A landscape with many peaks, sampled at points; each row gives a point and its height.
A climber steps from a point to the highest of its 2 nearest points, and stops where none of them is higher. Distance is the straight distance between rows; heights are no part of it.
q_670: [ 96 113 161 130 103 146 154 111 125  81 126 149 102 109 159  97 137 148
  95 135 166 128 124 146  83 119  85 136  67 159 116 106 182  66  79 121
 162 183 180 121 153 128 149 123 161 137 133 116 164 185 156 126 120 121
 120 123 122]  (h 491)
q_252: [125  87 115  73  87 120 123  94 148 122  42 158 121  95  90 148 188 125
 143 154 104 127 133 158 163 147 101 173 137 151 109  83 156  95 117 134
  78  69 156 108 117 113 172  99 164 154 124  92 172 108 104 149  84 145
 170 162 145]  (h 511)
q_303: [178 133 171 110 134 125 125 145 105 120 151 112 113 132 149  93 125 120
 143 105 117 114 135  61  89 116  76 132 168 114 112 157 134 186  94 192
 191 159 183  96 122 116 131 152 132  91 172 109  81  96 115  86 126 122
 152 114  97]  (h 562)
q_341: [123 129 142 108 137 110 118 117 118 158 190 111 142  91 112 169  79 114
 127 115 144 127 101 140 109 146 149  96 130 155 144 202 110 162 153  98
 112 110 115  85 107 111 105 132 102 136 139 155 130 143 104 132 133 152
 101  96 138]  (h 269)
q_6: [174 112 158 136 149 148 125 140 154  90  44 125 159 182 122  35 130 101
 160 143  89 102 103  50 137 137 111  87 145 141 101 107  94 122 111 196
 160 154 112 138 150 120 146 172 139  99 117  82 102  87 149 112 139  94
 133 125 102]  (h 603)
q_897: [159 125 132 172 129 135 131 166 142 110  45  99 151 201 108  61 107 126
 144 117  89 108 129  85 159 135 134  96 153 102 102  68  77 128 135 191
 138 143  87 166 144 116 107 160 137  58  82 110 104  68 164 120 149  88
 134 135 115]  (h 631)
q_16: [118 141 130 128 109 158  93 156 134 132 120 172 132  72 173 110 158 144
 180 128  99 119 136 148 169 104 110  81  64 140  93 102 131  71  98 136
 169 115 116 164 107 168 121 240 117 173 128 147 113 149 171 105 142  88
 170 128 179]  (h 677)
q_772: [103 107 140 124 120  95  89 150 138 134 167  97 138  99 144 182  80 115
 121  87 124 138 173 156 111 149 136 101 143 132 139 147 156 162  91 143
 136 130  68 108 125  91  99 134 107  87 123 158 136 177 118  92 109 169
 107 148 167]  (h 518)
q_930: [124 116 120 148 123  86 108 128  66 107  88 121  86 165 106  82 183 151
 141 122 160 123 125 112 211 143 135 127  99 134  75  77 152 103 100 148
 105 157  88 143 154 147 122  70 137 112 123 138 140  84 204 168 128  98
 108 126 137]  (h 301)
q_43: [136 135 138 128 138 104 121 125 102 139 115 134 120 145 120  62 161 147
 151 123 113 100  87 100 141 118 129 104 115 130 107 122 115 138 117 152
 157 134 123 103 158 115 101 118 156 128 133 108 113  81 149 105 127 113
 146  98 109]  (h 540)
q_657: [139 125 137  94 108 180 116 122 166 131 136 137 147  78 138 136 100  79
 160 162 177 178 110 152 124 139 120 134 138 160 129 146  83 108 153 100
  63  52 153 104  75 163 177 165 140 148 163 100 151 157 106 122 135 161
 130  99 162]  (h 461)
q_763: [122 138 100 138 158  99 137 167  99 126 136 145 110 162 151 102 116 116
 120 167 200 175 101 127 115 138 171 157 153 106 150 121  83 122 153  98
 122 168 132 151 158 177 156  59 156 163 154  69 133 148 174 114 171 118
  63  88  84]  (h 139)
q_877: [111  70 132  84  69 117 131  89 156 128  79 139 113  62 134 174 174 132
 149 106  99  83 159 155 147 169 106 130 127 155 111 100 157 124 104 152
  85  63 123 100 122 136 155 135 152 116 102 132 161 126 109 159  74 128
 159 175 160]  (h 465)
q_638: [146 119 117  97 127 135 104 137 109 119 106 180 122  68 121 123 183 123
 134 167 102 142 115 154 139 110 124 141  92 156 120 135 153  51 120  95
 159 121 157 136  83 152 141 186 125 223 139  77 139 143 137 136 152 116
 143 105 160]  (h 701)
q_603: [124 116 105 112 128 101 135 135 158 112  92 112 145 161 105 120 164 126
 131 136 100 127 146 117 145 122 150 118 143 122 116  98  91 134 162 138
 102 111  94 148 153  97 132  80 148 112 114  98 150  89 114 120 119 140
 142 146 124]  (h 502)
q_687: [125  89 116 155 140  85 136 115 107  88 140  94 102 167  84 155 151 137
  87 105 122 123 158 110 137 134 130 165 129 123 112 119 183 101 118 124
 122 181 114 140 145 103 134  58 125 113 109 138 154 134 143 193 133 145
  82 143 129]  (h 229)
q_817: [101 104 150 115 122 122 164 106 143 140 185 111 114 127 113 177 130 111
 125 109 151  92 150  93 102 146  94 147 169 100 156 161 158 167 141 108
 108 129 147  94 140 147 171  71 134 113 145 156  94 134  80 192 114 154
 101 143  93]  (h 303)
q_390: [121 181  99 121 139 156 110 146 108 157 125 149 118  98 147 110 100 145
 146 170 162 202  83 200 171  83 153 149 116 147 117  94  80 118 164  76
 100  82 160 122  96 204 135 148 111 190 166 107 128 133 152  87 162 114
 135  99 138]  (h 619)
q_71: [120 187  83 128 143 145 133 152 125 179  76 102 109 168 137 131  99 172
  72 141  94 143 125 155 146 127 179 154 146  91 107  38  68 150 173 137
 132  98 129 172 150 134  52 126 114 119 101 122 144  91 156 120 149 107
 166 144 122]  (h 618)
q_346: [123 130 112 102 132 179 111 130 156 111  96 120 132 105 116 136  79  98
 108 177 143 189  95 197 148 137 157 159 140 145 142 107  95 110 182 116
  61  32 163 127  67 126 150 146 117 127 162  77 175 149 134 101 139 171
 118 121 158]  (h 428)
q_192: [115 122 112 137 134 134 118 142 101 121  89 156 100 118 154 102 199 140
 156 105  94 101 125 109 179 113 102 103  95 110  78 101 137  79 107 145
 164 147 127 153 123 169 117 192 141 156 104 127 116 106 176 141 153  67
 132 114 156]  (h 611)
q_311: [122  98  34  78 163 124 160 144 102 142  93 108  79 151  99 183 155 149
  37 161  93 116 145 133 138 131 181 203 186  84  92  89 110 104 185 111
  95 103 153 184 126 120 113  39 132 168 136  77 194 100 122 175 149 166
 128 130 121]  (h 388)
q_439: [126 111  96 121 112 154 113 149 127 109  84 155 124  75 142 127 148 115
 120 195 108 174 135 206 129 123 142 168 116 161 124  93 144  52 117 132
 117 105 148 160  83 130 136 165 122 204 156  70 170 176 159  96 139 146
 139 127 157]  (h 620)
q_600: [102 134  89 127 149 103 140 178 115 115 147 149 115 136 176 116 117 136
  95 172 156 175 125 170  92 116 177 169 129 122 153 110 109 111 131 100
 144 164 138 162 167 129 132  83 139 164 148  57 157 183 172  62 141 134
  81 111 112]  (h 173)
q_67: [146 152 144 120 127 129  98 115 154 130 175 149 166 100 162 121 157 108
 189 113 141 114 102  63 114  97 125  74 111 157 129 211  97 124 122 116
 161 152 113 126 125 140 138 198 129 150 113 136  84 131  90 108 136 121
 158 107 143]  (h 854)
q_771: [179 124 162 138 147 122 108 118 130 107  54 137 129 199  76  37 150 137
 128 156  97 121  90  94 150 136 124 104 126 145  98  83 130 112  94 168
 155 148 131 129 146  80 135 110 148 134 126  86 121  88 143 134 136  87
 130 115 106]  (h 577)
q_924: [141  85 164 111  91 102 120 125  72 131 117 149 127  95 110 110 120 158
 126 112 138 126 117 149 149 182 104 110 148 166  94 104 169 149 115 163
 107  96 145  52 136 122 135  98 156  98 184 109 118 103 155 137 110 135
 141 129 108]  (h 469)
q_758: [102 119 145 119  83 147 148  67 196 114  80  93 147 130 115 147 126 148
  94 119 129  93 123 135 119 124 138 118  81 153 148  99 135  91 108 128
 101 125 125 115 137  56 117 117 115  86  64 143 190 126  67 153  84 144
 148 163 136]  (h 359)
q_215: [101  87 148 147 132 103 178 114 135  90 147  85 117 165  95 146 134 119
 109 101 154 109 157  70 117 149 105 154 155 101 145 147 169 148 152 118
 112 171 113 125 160 100 164  43 151  90 123 162 108 132 117 197 115 140
  76 166 101]  (h 266)
q_263: [110 151 133 199 150 162 144 113 143 124 118  90 120 177 144 155 119 145
  89  85  82  82 165 111 124 109 130 124 102  79 151 100 138 133  85 170
 155 184 111 150 145 109  98 176  90  50  79 176 102 110 137 148 117 101
 107 160 124]  (h 709)
q_778: [124 122 112 122 153 136 171 126 148 135 119 102 116 140 127 156 154 140
  78 122  60  72 154 120  90 125 151 114 147  84 139  99 107 130 173 158
 159 148 129 155 152 102  94 131 124  94  89 123 119 105 100 126 137 104
 145 150 103]  (h 621)
q_779: [144 127 149 107 119 164 150 114 139 123 137 125 140 109 141 123  98  93
 102 154 150 137 136 152  90 147 108 127 140 150 141 142  95 151 164 131
 110 110 161 103 106 166 148 160 126 127 161 104 138 153 104 130 127 139
 136 105 105]  (h 506)
q_62: [171 102 127 138 149  77 122 147 141  85 131 100 186 158  64 119 113  97
 132 124 109 127 142  97 127 147 186  96 163 146 133 189  94 117 181 125
 105 133  63 142 117  59 123  96 126 100 113 124 147 118  86 153 145 153
  99 126 124]  (h 671)
q_69: [177 155 137 144 155 101  94 129 105 150 192 118 162 136 130 130 124 109
 180 107 129 153 145  90 133 117 113 114 186 120 126 209  77 194 165 119
 140 127 112 117 109 130 148 133 106 124 127 163  76  97 103 126 146 126
 126 110 118]  (h 387)
q_19: [122 158 163 121  98 159 123 101 147 109 155 148 133 115 147 104 112 128
 112 150 163 144  89 138  65 111 104 125  66 177 157 145 168  88  75 105
 164 171 171 108 113  95 126 147 126 158 136 132 158 202  96  91 116 136
 141 102 131]  (h 567)
q_362: [132 142 148 168 113 114  98 108 124 144 125 116 134 122 124 150 139 132
 163 102 119 138 151 147 158 127 114 122 111 134 134 128 146 156  78 139
 119 115 109 114  95  87 107 177  97  89 112 178 135 128 126 130  98 142
 152 121 172]  (h 209)
q_713: [ 88 104  52 108 156 153 152 123 134 104 111  96  98 141 126 201 114 120
  30 157 106 138 133 190 127 136 186 183 152  95 135  89 113  89 195 115
  76  87 140 174 122 129 117  77 115 128 128  89 205 135 131 157 153 183
 112 141 136]  (h 363)
q_595: [115  77 125  61 121  99 156 120 114 155 123 129 161 121  84 138 115 163
 110 137 121  77 133 129 113 177 155  96 167 130 120 123 111 169 173 148
 111  83 118  79 183 100 127  50 167  85 172 102 136  76 119 126 106 157
 147 146  84]  (h 555)
q_305: [118 128 164  96  75 137 126 114 159 116 147 155 152  87 159  94 149 123
 167 127 168 101  94 110  98 119 111  61  64 187 131 158 145  82  64 117
 156 160 124 101 147 133 123 170 144 147 129 131 149 173 108  94 112 116
 143 106 140]  (h 648)
q_815: [ 92 118 131 162 152 143 126 121 159  90 153 141 118 137 146 162 148 108
 135 125 146 149 155 130 127  99 112 154  97 122 160 146 173  82  94  80
 132 179 102 178 139 152 172 121 118 169  97 149 123 190 144 141 139 135
  69 146 150]  (h 113)
q_409: [ 88  82 116  87  83 131 161  78 142 107  69 109  89  98 151 179 148 149
  76 119  95  86 155 168 142 164 132 147 114 126 109  73 150  94 130 147
  78  80 128 133 154 142 141  97 153  90 109 118 173 134 128 166  90 137
 153 192 139]  (h 419)
q_316: [218 108 137 146 166 121 148 173 120 131 137  96 131 157 109 110 118  94
 115 151 126 137 136  54  98 140 125 157 227  86 137 156  99 151 174 153
 178 174 166 141 106 131 149 121 123 134 121 110  72 102 107 146 184 104
 103 107  85]  (h 488)
q_661: [101 172  98 112 181 155 110 118 181 171 207 148 133  92 136 211  97  91
 127 131 173 173 116 154 112  85 136 169 121 104 199 230 146 120 135  37
 107  89 131 157  94 139 171 125 108 186 130 165  94 205  73 120 142 176
  88 141 161]  (h 188)
q_913: [175 148 147 144 153 125 127 115 124 106 135 134 142 139 126  92 173 113
 171 108 109  89  78  29 127  95 116  86 113 134 114 198 118 100 117 140
 201 191 149 139 123 122 144 194 130 148  92 127  68 114 114 144 163  89
 134  93 133]  (h 754)
q_614: [110 131 133 151  90 149 147  84 141 131  79 112 130 146 103 100 131 156
 150 100 160 104  90 144 187 140 143  98  76 140 129  96 131 116 149 117
  68  91 108 116 133 147 100 123 119 102 113 157 146  90 143 177  98 114
 160 115 141]  (h 357)
q_837: [164 117 135 117 146  64  99 153  91 122 189 132 144 110 117 114 137 134
 181  82  99 119 101  64 149 126 125  82 158 138 110 230 118 184 133 138
 181 143 119  93 118 117 123 142 137 141 135 139  75  91 130 114 142 132
 113  96 129]  (h 347)
q_413: [102  92 154 115  95 143  82 166 122 105 192 170 116  75 189 152 107 120
 148  94 163 117 157 140  93 131  77  89  93 117 146 141 200 120  43 147
 174 155 104 105 135 162 131 176 121 124 160 183 124 210 144  80 131 132
 108 144 161]  (h 355)
q_676: [201 159 149 137 156 138 140 156 147 155 116 115 154 191 104  72 109  94
 101 173 119 136 135  75  62 129 123 135 198 111 141 121  75 150 158 172
 176 152 175 147 126 107 122 108 121 108 130  91  97  96  82  95 157 108
 167 107  62]  (h 456)
q_777: [143 105 128 103 129  62 110 133  90 136 188 118 147 109  74 142 119 143
 140 100 107 119 100 120 136 143 174  91 150 145 116 205 154 181 151 125
 147 121  97  93 118  71 102  96 121 159 151 147 120 113 121 137 128 155
 119 101 116]  (h 305)
q_816: [ 94 131 151 171 111 122 114 122  94 101 107 124 121 158 131  87 127 132
 179 114 179 140  92 118 192 119 126 104  81 157 111  91 127 113 120 113
 102 136  88 132 151 156 119  99 126 104 130 162 134 102 180 146 118 102
 101 113 142]  (h 330)
q_287: [149 178 136 111 127 146  96 145 124 139 153 155 150  92 169 101 149 138
 187 136 116 138 120 115 129 104 106  93 102 138  95 135 101 126 122 137
 167 130 142 132 120 170 127 210 126 164 140 119  88 120 134  74 140  94
 175 101 138]  (h 753)
q_58: [156 140 123 155 128 139 129 160 137 122  69 113 175 190  94  63  47 120
 138 149 133 163 126 148 146 149 166 108 143 139 124  62  82 140 172 167
  92  84  93 156 130 105 105 106 111  76 147 110 145  93 138 113 125 113
 127 146 108]  (h 561)
q_568: [110 133 140 123 114 132 107 129 139 128 192 133 146  98 162 154  75  77
 140 121 175 175 128 152 106 132 131 139 139 142 180 194 127 143 130  63
  93 133 112 118 104 147 148 125 100 140 142 146 134 194 104 116 133 160
  86 108 148]  (h 237)
q_685: [119 138  79 167 162  83 115 121 100 103 129  86  90 176  69 162 159 142
  68 140 115 154 138 148 161 102 168 186 111 133 122 119 176  85 109  99
 123 169 102 179 101  81 103  55  86 154  94 161 189 140 135 182 135 155
  98 128 170]  (h 194)
q_590: [193 155 155 101 129 167 156 126 122 161 109 139 167 172  87  67  88 110
 110 166 106 107 114  99  96 148 115 109 161 145 123 137  66 179 181 167
 145 116 175 101 113 122 121 150 107 116 168 105 114  70  65  96 119 106
 193 120  74]  (h 486)
q_407: [180 128 129  98 153 135 116 130 131 130 113 160 149 135 107  77 133  96
 136 178  93 142  99 119 116 144 146 115 145 162 117 137  81 115 163 142
 114  96 127 115 123 128 141 151 125 169 154  49 112 118 121 102 148 113
 123  95 115]  (h 726)
q_517: [ 81 144 155 162 158 160 155 100 151 122 165  92  92 162 152 166 102 118
 102  79 128  90 153 104 106 104  87 134 113  92 165 133 169 163  79 126
 146 163 104 128 161 127 121 136 117  70 114 195  83 141 128 149 111 117
 103 163 102]  (h 772)
q_494: [ 78 156 136 146 103 134 143 112  95 160 155 159 103 116 156 140 106 150
 151 122 172 155 102 178 144  97  92 145 112 127 134  95 141 170 113  83
  83 120 150  91 147 181 136  81 125 145 173 178 112 134 141 114 103 132
 135 114 126]  (h 646)
q_312: [128 156 136 115 123 137 118 156 104 152 117 171 113  91 161  96 130 133
 161 144 119 175 108 160 165 118 101 116 130 148  90 101 107 137 152 111
 112  90 163 106  97 197 134 175 137 182 149 119 111 108 152 111 140  91
 156 104 130]  (h 678)
q_754: [ 57 143 123 142 147 178 134 125 186 108 129 152  97 150 167 173 115 118
  79 115 118 134 159 153 106  97  85 140  48 118 174 105 213  62  60  99
 140 161  96 159 150 166 156 143 113 141  94 188 130 192 140 126 121 124
  97 185 148]  (h 87)
q_40: [ 95 160 103 148 145 117 159 137  75 179  98 117  95 152 144 130 118 187
  95 108 123 112 129 156 131 142 144 128 150  80 110  53 105 181 167 135
 131 120 140 122 167 144  58 101 143  99 152 139 126  79 168 116 128 109
 150 129  87]  (h 675)
q_265: [142 128 165 146  90 143 127 104 108 163 127 142 129 113 132 103 147 159
 185  88 128  84 116  94 167 134  68 100 122 122 114 137 128 187 115 144
 130  94 146  77 117 175 124 205 128 102 114 139  91  74 135 158  91  94
 172 116 131]  (h 408)
q_256: [147 145 144 196 129 149 133 118 163 119  80  88 166 177 126  99 115 148
 160  78  81  95 142  91 136 118 138 102 115  95 136 106  98 146  98 188
 154 146  92 153 127  84  88 197 107  31  70 139 111  89 140 120  98 103
 151 144 131]  (h 664)
q_248: [135 133 111 133 113 126 153 131 164 131  48 113 155 177  97  80 108 159
 154 137 115 119 140 114 167 150 139 116 137 113 121  55  84 147 170 155
  72  65  95 150 157 115 111  97 144  85 107 124 142  61 126 137 103 106
 169 153 104]  (h 537)
q_894: [139 115  82 123 158  77 115 172  91 137 115 132  82 150 113 126 212 128
 143 113  76 125 150 103 191 118 157 151 153  91  74 123 134 108 115 150
 166 162  98 175 138 137 127 103 135 177  90 118 132  84 175 154 156 106
 122 130 152]  (h 485)
q_106: [128 136  86 116 147 175 143 133 137 122  88 115 116 134 131 154 115 114
  78 191 119 178 118 194 124 123 152 193 150 109 139  76  90  92 184 105
  71  92 178 168  88 140 147 122 124 150 133  71 175 144 133 145 149 157
 129 127 142]  (h 400)
q_335: [158 116 127 136 127 142 125 167 111  79 197 147 148  70 171 117  79  81
 127 143 168 164 141 124  56 141 137 134 108 148 178 202 142 106 100 109
 176 169 141 147 103 139 148 172 122 190 165  92 135 231 148  69 151 150
  83  95 129]  (h 252)
q_161: [139 121  97 133 159 103 104 185  73 128 117 155  87 116 146 104 186 131
 139 156 108 140 115 119 169 110 149 124 136 113  87 113 120  84 118 127
 171 165 122 167 139 177 130 142 151 189 117 104 112 119 185 127 183  82
  93 100 140]  (h 548)
q_753: [ 75 181 109 153 163 171 119 105 160 150 125 126  79 165 150 183 139 140
  89 116  97 110 156 135 139  82 106 143  66  99 158 102 174 101  77 111
 134 136  90 166 143 147 111 157 101 122  69 200 105 139 133 148 109 111
 127 189 153]  (h 68)
q_602: [ 99 173 131 143 126 151 127 128 138 148 142 146 123 134 159 113  94 111
 174 151 190 191  83 158 155  97 121 160 125 126 137 109  88 151 161  63
  78 107 151 127 127 208 164  99 135 152 161 134 116 154 135 114 143 121
 116 110 134]  (h 578)
q_901: [175 123 129  92 144 115 108 112 150 123 118 168 146  88 106 101 168 101
 135 163  74 129 115 102 119 117 138 127 118 170 131 180 114  86 138 141
 170 125 132 135  96 116 153 191 140 203 129  64 132 141  96 118 148 114
 146 101 138]  (h 801)
q_774: [155 141 100 157 176 111 128 144 145 117 127 101 179 182  75 128 117 116
 127 123  99 122 143 101 147 132 202 100 159 116 128 152  51 114 220 117
 102 123  66 182 129 116 122 115 104  99  78 129 107  84 111 157 172 132
 112 131 144]  (h 733)
q_424: [112  88 155  69  54 121  86 118 133 147 161 153 131  59 166 141 106 121
 167 117 201 130 130 140  96 187  95  93 126 186 114 150 158 135  62 130
 110 113 143  43 141 125 130 110 166 138 164 144 138 167  97  76  97 165
 137 116 156]  (h 638)
q_416: [129 126 116  68 140 109 128 149 126 154 138 135 162 146 101 102  81 127
 118 173 122 131 120 144 116 159 167 100 168 135 124 136  66 174 205 138
 102  73 114 110 147 114 104  91 130 101 175  85 144  87 127  88 131 140
 139 117  79]  (h 616)
q_848: [ 88 124 155 127  95 153 147  72 159 125 107 136 112 119 147 147 160 157
 141 110 141  90 123 116 126 119  97 117  80 135 130 116 171 107 102 113
 118 116 142 120 144 151 141 152 142 120  96 158 128 124 104 154  91 107
 149 140 141]  (h 384)
q_642: [169 133 120  63 165 128 115 148 111 148 133 142 165 131  78 130  80 118
 108 177 107 155 112 179 122 143 173 128 165 152 138 153  74 148 192 118
 108  55 132 112  97 119 128 126 123 165 178  62 141 104 114  78 151 160
 111  88 111]  (h 670)
q_896: [ 71 164 111 149 126 155 163 106 131 135  95 114  63 169 149 158 156 192
  79  96 102  82 145 141 141 105 101 150  75  95 122  66 181 122  72 138
 138 153 146 150 169 143  93 128 127 105  96 168 138 112 147 153 103 102
 161 172 124]  (h 52)
q_978: [137 147 112 172 159 122 136 140 117 142 137 101 175 196  97 106  91 130
 151 116 148 106 143  86 138 125 167  97 162  79 136 122  56 155 194 118
 105 143  94 157 137 120 114  95 115  68 111 174  91  49 112 149 150 128
 138 131 105]  (h 792)
q_299: [141 150  94 131 162  85 144 149  79 182 127 122 102 178 102 127 145 168
  80 140 116 123 115 119 112 127 160 147 179  75 101  94 113 162 155 126
 150 142 154 131 151 105  85  50 148 126 137 129 123  75 139 141 157 120
 156 105  77]  (h 763)
q_496: [148 155  83 141 146 127 121 162 110 107 169 158 129  86 161 135 103 115
 110 164 161 192 136 184  74 103 157 177 134 125 176 161 122 100 124  80
 151 152 155 162 128 128 141 137 127 190 167  76 139 210 145  61 161 147
  93 107 120]  (h 207)
q_64: [135  93 121  88 107 115 166  97  84 162  94 150 133 105  88 120 108 172
 125 124 128  87 103 141 151 181 128  98 137 152  96 110 126 167 170 148
  88  47 154  55 148 130 124  93 160  99 189 114 124  57 126 160  95 132
 184 129  90]  (h 505)
q_405: [169 151 137 155 154 130 128 136 112 161 174 105 161 145 127 129 112 122
 154  80 109  94 144  85 118 123 119 105 185  87 133 182  67 208 156 159
 170 140 134 122 109 120 108 183 105  78 122 159  65  68 107 125 138 119
 160 123  99]  (h 421)
q_704: [ 73 162 139 159  99 140 121  96 140 154 132 114 130 115 146 151  98 155
 118 123 149 139 117 176 144 121 127 135  84 137 151  79 169 144  74 107
 101 109 132 108 126  95  86 132  94  94 114 194 164 147 112 124  77 145
 145 146 160]  (h 227)
q_273: [102 102 161 120  89 100  84 129  94 153 168 131 137  79 158 144  79 124
 139 102 178 132 135 167 112 192 124  93 131 166 118 144 166 168  75 148
 135 122 101  64 139 107  83 106 135  80 171 161 143 160 136  79 104 176
 113 111 152]  (h 570)
q_506: [108 120 140 137 124 136 111 174 116  97 184 166 115  83 188 115 111 122
 125 127 161 155 132 152  93 102 120 108  85 133 154 156 159  93  98 103
 164 181 106 145 128 168 134 160 117 161 164 143 127 221 155  77 153 126
  97 127 143]  (h 302)
q_864: [145 192 105 136 129 150 126 165 127 157  61 112 138 158 122  61  57 150
 135 156 114 189 100 165 152 129 167 121 133 114 110  37  66 163 182 154
 120  91 129 159 135 134  73 131 123 118 127 100 120 104 159  84 135  96
 160 134 107]  (h 585)
q_574: [107  94  58  76 147  75 133 120 112 127 108 121 122 138  78 173 170 160
  90 144  76 114 145 136 162 129 194 159 153 117  99 112 116 114 167 120
  99  90 100 161 139 100 119  60 136 146 123  90 183  83 120 157 126 152
 137 142 143]  (h 445)
q_314: [109  97 134 119 109 113  79 170 167 127 183 133 149  73 166 189 123  91
 134 114 142 161 181 149  94 142 126 116 142 128 156 163 178 126  67 126
 149 146  84 133 113 106 129 149 113 155 120 155 149 219 116  68 124 184
  90 148 178]  (h 466)
q_310: [ 88 117 141 106 100 132 165  69 127 150 147 130  99 115 120 166 146 153
 119 115 153  75 109 128 122 136  97 133 113 131 140 141 168 147 129 101
  91 114 158  79 144 155 140  91 147 123 137 168 109 115 102 190  95 137
 148 128 112]  (h 344)
q_239: [127 132 110 169 153 139 152 122 147  97 165 131 124 134 132 144 138 100
 130 149 189 173 152 114 102 102 113 209 139 120 192 183 160 102 107  49
 121 173 160 185 118 119 188  94 123 192 110 129 120 207 120 147 145 140
  62 134 133]  (h 140)
q_797: [ 89 162 140 146 160 171 120 107 158 140 198 144 132 123 142 176  81  83
 127 121 178 147 111 127 116  93 124 141  94 124 181 200 141 108 112  30
  91 130  89 134 125 156 154 121 108 146 127 183 108 213  95 152 146 155
  67 130 148]  (h 208)
q_567: [196 165 174 107 130 140 125 120 126 139 118 130 140 135 113  96 125 105
 137 153  94 112 122  82  88 127  96 129 132 145 131 160 104 159 104 178
 186 143 175 109  89  96 125 176 112 122 147 100 113 108  76  92 120 110
 182 103  94]  (h 519)
q_898: [138 152 108 186 167 106 102 123 114 123 150  93 114 146  94 187 141 120
 104 113 102 145 136 130 144  95 142 159 103 120 139 166 173 100 111  98
 156 171 121 168  76  98 111 134  77 164  81 167 127 164 115 176 148 140
  91 134 157]  (h 168)
q_644: [103 116 182 130  70 154 140  77 197  98  93 100 155 133 146 111 132 117
 128 133 172 130 132 118 108 127  94 132  79 164 147 111 163  86  65 133
 114 160 130 132 131  70 147 119 134 100  72 129 184 175 100 129  88 137
 129 153 140]  (h 389)
q_646: [123 138 134 162  84 137 135  87 135 170  87 137 132  93 130 107 145 172
 178  85 125 103 111 139 208 135 111 102  73 139 125 122 127 138 116 134
  97  58 104 108 110 159  96 193 121 119  95 155 122  84 165 172  84  96
 171 125 156]  (h 380)
q_828: [119 154  66 145 182 129 140 138 145 118 192 124 128 106 136 184 105  99
 130 143 167 182 137 141 117 100 172 199 137 101 195 213 124 114 142  47
 103 113 138 178  94 119 185 102 116 209 128 112 119 205 107 128 146 170
  57 136 155]  (h 167)
q_277: [122 124 112 152 120  87 115  98  55 139 107 123  93 156  69 116 166 172
 116 111 129 126 122 136 173 138 130 140 112 141  89  85 156 128 112 131
  98 127 124 105 132 104 109  63 123 123 137 146 156  78 163 175 110 129
 145 117 132]  (h 275)
q_406: [110  76 138 100  62 150  82 168 155 122 154 170 152  46 194 140 101  86
 146 132 184 155 154 174  90 161  89 110 119 160 138 151 180  91  42 130
 123 130 112 111 111 148 141 154 127 152 140 161 160 231 143  87 122 159
 108 127 187]  (h 409)
q_76: [108 124 118 113 144 147 168 117 154 132 138 107 115 117 135 166 139 114
  73 139 116 105 151 149  95 120 134 154 145 114 136 121 123 124 184 115
 103 122 150 131 127 145 138 123 128 119 125 126 133 134  97 160 131 129
 128 142 102]  (h 563)
q_937: [156 135 132 117 145 129 143 127 144 133 141 108 123 121 133 134 156 134
 122 106  75  85 122  74  86 103 131 120 130 105 105 146 105 121 145 152
 187 170 155 136 135 123 117 187 126 133 102 105  87 107 104 134 155 103
 142 125 102]  (h 679)
q_331: [151  81 163 147  85 138 138 100  79 135 100 151 129 102 112 105 122 157
 145  74 135  84 132 119 182 181  98 100 128 141 100 129 154 174 110 172
 105  80 137  56 136 151 123 160 152  66 141 147 119  85 159 172  80 108
 157 128 122]  (h 436)
q_370: [129 105 101  77 114 133 117 137 118 128  56 165 113 101 104 113 177 120
 117 196  86 172 128 196 154 129 129 184 145 156 103  64 153 101 134 142
  93  71 162 138 100 133 148 113 150 177 151  63 164 109 159 110 121 142
 147 149 139]  (h 560)
q_472: [143 111 159 111 127 140 157 132 126  99 137 106 122 113 142 131 123 113
  95 111 108  90 150  95  73 138 100 142 164 106 114 123 135 172 133 186
 177 173 172 102 150 112 129 133 152  74 149 100 118 128 110 111 113 127
 125 154  79]  (h 617)
q_280: [129 134 103 145 149 101 160 132  97 165 129 119 155 194  84 123  90 164
  97 137 146 116 125 131 122 132 180 112 180  77 138  91  83 157 203 122
 103 114 112 120 142 117  88  46 116  87 160 149 129  54 110 141 146 135
 130 111  75]  (h 870)
q_597: [106 129 145 103  94  98 116 128 117 139 168 161 125  85 169 128 134 141
 167 133 162 161 120 153 120 130  84 129 125 144 127 128 156 145 102 106
 104 113 143  82 134 143 143 101 163 148 169 129 123 148 127  90 110 150
 149 117 126]  (h 736)
q_979: [161  64 140 138 130  93 148 133 154  67 111  84 157 155  79 116 139  93
 106 104  80 101 157  70 106 156 156 112 159 116 128 155 125 103 161 161
 136 191  94 147 135  70 154  84 136  84  94 103 149 112 122 166 144 127
  77 156 109]  (h 604)
q_466: [135 160 139 161 147  99 117 120 102 154 156 133  98 145 138 122 161 165
 178  93 117 107 123 106 143  86 120 109 118 103 129 153 125 167  98 118
 173 151 121 126 133 124  91 161 122 118 117 163  79  86 144 119 143 108
 145 101 131]  (h 496)
q_684: [143 110 135 162 118  91  92 121 110 124 142 113 121 115  91 188 171 120
 129 110  88 128 154 150 146 121 108 140 119 126 124 165 193 128  93 133
 147 146 105 124  73  89 134 168  94 157  96 173 132 146 124 176 121 135
 124 126 171]  (h 189)
q_199: [105 120 168 153 135 153 156 134 126  93 158 103 102 162 179 128 100 113
 102  84 149 106 146 104  93 127  93 127 143  86 130 113 136 171 124 158
 161 179 131 106 168 161 133 127 138  57 146 148  89 145 141 121 135 114
  91 149  98]  (h 695)
q_30: [ 91 132 129 153  95 118 133 109 100 124 118 114  91 134 132 157 132 159
 116 108 139 125 142 174 160 143 102 148 100 139 117  70 182 128  93 135
  95 113 122 109 140 122 112  81 124  84 123 166 151 130 164 147  91 135
 123 164 151]  (h 248)
q_490: [172  73 128 148 149  99 147 161 145  77 135  84 139 154  97 128 167  89
 140 121 107 123 157  38 108 142 120 154 202  82 118 150 124 143 152 165
 165 180 132 151 133 123 169 100 148 117 101  93 100 105 125 155 156 118
  80 155 106]  (h 541)
q_436: [ 98  94 176 114  65 163 155 101 176  83  88 136 114 100 171 109 140 133
 128 122 169 109 127 141 112 126  71 119  87 166 114  88 179  91  79 152
 121 145 156 107 156 142 167 122 168  97 100 142 154 172 144 130  80 120
 138 164 137]  (h 430)
q_619: [147 136 136 102 118 152 107 140 172 115 167 169 165  81 163  94 135  96
 181 156 168 144  92 105 105 127 131  85  88 197 131 190 101  85 121 111
 152 124 110 129 131 147 154 184 140 184 136 100 125 177 118  83 127 129
 141  91 143]  (h 744)
q_313: [134 187 136 131 141 127 115 127 133 186 176 126 136 134 144 174 144 148
 147  96 100  92 138 127 107  94 104 130 127 102 148 170  97 191 129 130
 156 126 146 125 125 112 100 180 100 123  96 172  71 107  84 116 115 124
 170 144 118]  (h 454)

For each start below, name the point where the climber stops.
q_335 | q_597
q_685 | q_67
q_362 | q_901
q_896 | q_901
q_753 | q_517
q_106 | q_67
q_758 | q_67
q_837 | q_517
q_311 | q_280
q_676 | q_280
q_331 | q_901

Call two points neighbours if one is among the 2 nearest of the other. Go from one point of each pair to the other, from neighbour to neighbour, staying as high as possible. Name the lowest point that can't be avoided.
q_280 and q_901 | q_898
q_280 and q_67 | q_713
q_280 and q_517 | q_676
